Each scene shows the same named points in several views. A view is turned or mirrored, shifted and resized as a whole, has a little noise and may leave points out.
(in the rows, 128 means zero)

Scene 1
View 1
nup: [106 125  85 147  99 111 153 130 138 229 135 124  76 132  95 124 118 109
 116 112 178 128  99  94 178]
Gulo: [118 158 102 145 124 113  97 113 138 161 144 134  80 179 106 127 134  85
 144 137 146 117 163 131  79]
Bul: [138 137  75 139  73 103 176 141 113 234 112 119  84 136  88 126 120 107
  94 120 163 143 123  82 164]
mus: [ 51 143 126 163 119 138 106 127 173 177 229 159 112 146 115 166 160 132
 152  88 146  69 111 136 156]
malal: [ 86 148 108 169 140 104 100  83 146 180 213 121 104 143 106 147 117 120
 139 100 175 116  77 130 118]
bobuz: [117 138 110 148 113 133 164 157 137 173 130 138  74 139 106  93 140 102
 145 103 183  88 128 115 128]
kuloz: [ 98 137  80 151  78 109 155 130 127 238 156 135  96 125  93 158 120 128
  95 109 154 128 101  89 193]
Luri: [139 168 109 148 110 119 146 139 113 153 129 140  85 153 110 109 143  95
 133 117 159 100 161 124  89]
Nak: [110 152  91 146 130  99  90  96 134 187 138 131  71 172 111 144 119  89
 134 151 150 133 143 122 106]
Miv: [123 160  72 140  73 101 141 127 104 227 116 140  80 145 106 154 123 108
  97 142 141 140 146  89 159]
Gutam: [118 124  70 140  82 107 146 125 136 241 124 118  80 146  85 138 117 105
 102 128 153 151 117  84 175]
romu: [121 152  89 154 109 103 135 110 116 195 143 120  87 142 103 129 116 108
 118 116 172 131 116 107 125]
zozo: [ 84 191  93 163 123  85  89  79  94 195 174 157  86 140 143 186 105 128
 113 144 163 120 122 125 133]
Fasip: [ 84 167 119 175 122 119 133 115 125 162 217 142 118 126 121 142 138 138
 131  78 176  84  94 132 125]
refod: [115 124  84 143  66 125 187 156 136 228 137 129  94 121  87 126 132 123
 102  92 164 115 107  85 192]
boza: [150 117  79 142 151  92 121  93 134 195 101  85  45 160  94  80  86  72
 149 145 212 158  93 112 101]
View 2
romu: [127 128 173 137 125 145 123 160 133 153 150 134 136 110 123 121 116 126
 154 143 130 140 112 113 118]
Fasip: [148 134 168 122 123 124 102 131 181 189 159 163 140 115 135 101  92 117
 187 125 146 147 131  68 125]
Bul: [106 153 171 155 133 156 146 153  93 136 149 136 132 141 127 123 119 101
 129 156 135 136 106 138 107]
mus: [156 121 143 127 148 135 112 118 195 190 157 139 135 132 149  89  95  88
 178  93 126 107 154  72 154]
kuloz: [115 151 168 149 135 146 136 144 116 155 178 138 129 135 150 116  98  79
 138 114 144 123 131 108 137]
Gulo: [134  92 155 131 124 149 129 162 171 158 105 116 139 113 111 115 137 151
 168 148  96 123 120 115 133]
refod: [115 174 162 154 157 155 145 129  99 153 161 144 131 153 135 108 106  81
 133 143 147 133 116 118 104]
malal: [151 111 172 119 130 129  96 147 159 171 179 132 135  83 126 105 100 125
 183 107 128 134 124  81 144]
nup: [127 164 158 154 157 167 137 141  93 156 175 118 121 117 125 114 113  97
 138 128 134 122 115 107 122]
Miv: [ 97 131 172 149 108 150 149 167 117 137 136 134 136 139 142 135 118 106
 126 145 128 128 120 138 127]
bobuz: [140 157 146 147 151 169 133 133 145 179 122 131 128 130 106 108 127 127
 163 159 126 133 119  93 100]
zozo: [115 107 183 134  79 138 120 178 174 169 156 142 135  97 158 147 105 129
 154 122 134 130 137  96 155]
Luri: [133 126 152 135 127 152 136 147 169 167  97 139 141 133 108 113 132 145
 169 169 119 143 114 110 103]
boza: [137 128 167 142 144 176 122 176  96 147 162  90 121  64  77 131 144 172
 157 158 105 136  83 115 113]
Nak: [125  94 161 135 116 154 131 173 153 151 134 111 133 102 118 127 129 144
 154 133 103 118 120 117 146]
View 3
nup: [ 98 152 135 138 115 147 171 139 113 118 157 114 104 107 101 156 133 135
 137 137 143 117 150  75 169]
zozo: [ 53 124 168 142 128 136 138 150 155 122 116  89 104 141 147 118 128 151
 164 133 142 149 137 112 136]
mus: [ 73 157 152 111 119 115 106 168 112  65 129 108 117 128 136 136 144 121
 122 134 168 131 131  85 116]
malal: [ 73 141 159 121 106 140 148 162 129  99 121 125 112 139 161 140 151 133
 155 116 158 141 126  75 125]
Bul: [109 154 133 144 141 141 175 114 124 140 147 112  99 108 113 147 122 143
 157 134 127 100 141 112 176]
refod: [101 161 132 139 137 139 157 120 101 108 157 126  99  98 101 150 132 138
 139 143 130  93 141 100 173]
romu: [ 96 144 149 141 120 137 162 131 141 126 131 115 107 131 142 149 133 143
 158 123 141 121 135 105 151]
Nak: [104 138 148 137 112 130 156 145 161 143 121  85 121 147 146 145 126 134
 155 118 158 138 148 107 143]
Gulo: [117 147 149 136 112 115 137 138 167 132 118  94 130 154 155 157 129 130
 149 111 163 128 142 119 133]
Fasip: [ 70 143 162 132 118 128 121 145 124  75 124 136 107 134 154 148 157 142
 142 126 145 127 115  98 125]
kuloz: [ 83 151 138 133 144 145 160 134 107 114 146 113  94 101 110 127 125 142
 152 144 131 111 142  93 164]
boza: [126 135 142 156  80 154 200 133 164 164 139 121 117 146 139 188 142 135
 160 104 152 133 144  81 168]
bobuz: [117 152 145 150 109 125 136 120 141 103 146 126 118 131 119 182 145 133
 125 126 147 109 136 111 158]
Gutam: [104 152 129 135 134 143 177 129 120 142 145 102 103 107 109 140 117 136
 154 135 139 112 151  95 172]
Miv: [ 99 146 140 142 146 135 162 122 137 143 135  92 103 115 116 130 111 147
 161 138 132 112 149 122 165]
View 4
malal: [118 155  63  97 143 108 142 158 140 124 114 107 164 135  88  89 151 122
 142 163 125 103 131  77 173]
bobuz: [ 98 134 126 155 136 153 125 131 121 121 167 110 152 177 127  93 140 168
 175 132 123 149 126 124 140]
mus: [ 92 133  45  91 136 158 161 145 142 122 132  92 129 123 122 122 132 164
 125 173 169 131 174  93 159]
refod: [110 117  98 196 171 158 113 107 128 155 164 135 187 121 107 123 163 158
 154 104 143 143 135 144 115]
Bul: [123 116 119 208 148 141 123 117 118 162 163 152 186 148  95 119 174 132
 146  97 110 126 127 140 110]
Gutam: [122 118 109 196 160 139 130 107 114 169 150 146 163 142  77 111 178 120
 126 106 109 121 145 129 112]
kuloz: [114 120  68 177 160 149 136 115 134 169 143 147 181 112  89 128 169 138
 127 104 133 124 145 129 125]
boza: [126 145 165 162 157  94 116 124  89 130 140 119 161 199  66  39 169 104
 171 129  49 117 107  97 151]
romu: [122 134 107 156 128 126 136 150 128 143 144 136 172 162  95 101 166 127
 149 122 103 113 121 109 140]
Miv: [116 118 107 181 116 145 150 131 124 166 150 157 159 171  89 115 167 122
 129  92  92 121 134 129 124]
Luri: [117 132 136 151  91 139 143 170 122 116 168 121 145 204 138 110 144 149
 167 139 112 115 118 129 134]
nup: [103 128  99 176 183 147 119  96 118 157 146 127 168 131  77  88 163 142
 148 112 118 145 140 122 137]
Gulo: [123 134 132 135  93 120 161 166 114 123 147 120 116 211 113 105 149 122
 141 155 100 104 146 106 140]
Nak: [121 136 117 140 107 122 161 152 113 142 136 132 125 195  87  97 157 110
 126 134  85 104 146 102 139]
View 5
Miv: [155 116 148 111 126 124  94 108 145 123  91 142  96 153 133 142 131 147
 112 124 135 137 108 120 114]
Luri: [ 99 103 171 133 113 130 122 111 139 122 118 122 111 130 126 128 107 154
 112 113 187 144 116 105  81]
mus: [114 176 146 105 103 116 132 112 121 135 163  88 119 107 153 209 108 147
 121  97 129 160 117 114  42]
Bul: [140  93 151 103 145 129  88 102 147 111  98 127  93 176 139 139 124 151
  93 126 129 145 102 112 114]
Fasip: [ 89 150 152  98 110 120 110 141 136 121 155  99 126 117 153 168 109 147
 120  92 137 171 103 116  51]
romu: [121 108 149 107 124 122 104 127 147 124 123 127 125 137 135 135 122 143
  98 113 140 144 102 120  89]
Gulo: [121 110 161 145 105 124 135 114 139 144 129 132 139 107 116 134 118 147
 103 113 174 117 116 116  80]
nup: [139 102 138  82 146 119 105  92 145 111 130 104 116 163 135 151 121 134
  85 124 101 149 103  95  88]
refod: [127 110 145  88 148 127  94  88 138 101 115 102  82 179 148 167 113 152
  95 124 117 161 107 102  95]
bobuz: [102  99 163 110 128 123 119  92 138 109 132  99 110 145 125 138 102 143
 102 120 159 156 116  84  68]
zozo: [147 156 144 102  98 108  97 144 148 139 119 150 136 104 129 141 138 131
 138 108 139 151  93 128  75]
Gutam: [155  98 136  98 142 125  98  96 148 120 107 125 105 165 138 148 130 145
  86 127 111 134 104 114 110]
boza: [108  51 148 110 135 119 110 129 165 122 136 135 172 136 100  73 119 122
  65 124 148 122  90 103  93]
Nak: [142 114 148 127 108 122 122 116 145 141 124 139 145 114 116 131 130 136
 101 116 153 119 109 118  89]
kuloz: [147 128 136  85 138 120  93 105 143 115 114 119  95 165 152 170 126 147
 102 121 102 153  99 115 100]
View 6
boza: [ 68  86 148 129 225 127 167 112 100  62 111 144 122 227  74 145  99  72
 204 207  71 109 147  64  74]
zozo: [138 167  95 127 180 160 158 183 100  45 171 130  99 194 140  91  58 134
 123 133 107 111  66  89  96]
bobuz: [ 83  78 135 159 159 151 127 120 137  81 119 131 136 136 124 118 132  54
 149 148 103  80 114  78 132]
Miv: [114 132 128 150 199 113 142 185 150  86 137 178  91 171 101  99  94 105
 107 159  71  43  97 105 116]
nup: [114  87 127 140 174 127 173 168 158 110 104 128  98 128  54 100 107  91
 162 156  83  87 133  86 124]
kuloz: [134 120 115 148 163 122 158 203 171 105 116 137  90 117  57  91  88 108
 130 151  86  67  97  92 122]
mus: [124 107  71 150 121 198 128 185 103  84 129  69 120 102 127  87 118 129
 138 111 112 163  74 112 161]
Gutam: [109 112 131 147 197 108 161 191 154 107 110 158  85 151  56 103 102 103
 137 170  63  62 114 103 121]
Gulo: [ 64 115 110 149 199 162  99 152  70  44 133 148 132 213 151 131 123 115
 134 176  64 115  81 112 121]
Luri: [ 79 111 125 158 174 141  98 139 125  55 134 150 140 164 145 128 113  80
 126 158  91  65  80  89 120]
Fasip: [117 123  86 147 119 180 108 167 121  48 135  78 148 122 125 113  78 107
 157 131 133 122  60  70 117]
Nak: [ 91 126 113 137 209 152 140 160  86  62 140 148 109 207 132 111 108 115
 138 167  69 116 102 105 112]
malal: [113 122  84 134 152 173 135 180  93  49 127  75 131 155  95 116  71 133
 177 154 106 158  75  83 103]

Which points are out of place in each view (at most two, in the order of its rows)? Write none if all are in place.
view 1 -> nup
view 2 -> kuloz
view 3 -> none
view 4 -> Miv
view 5 -> mus, boza
view 6 -> Gulo, Luri
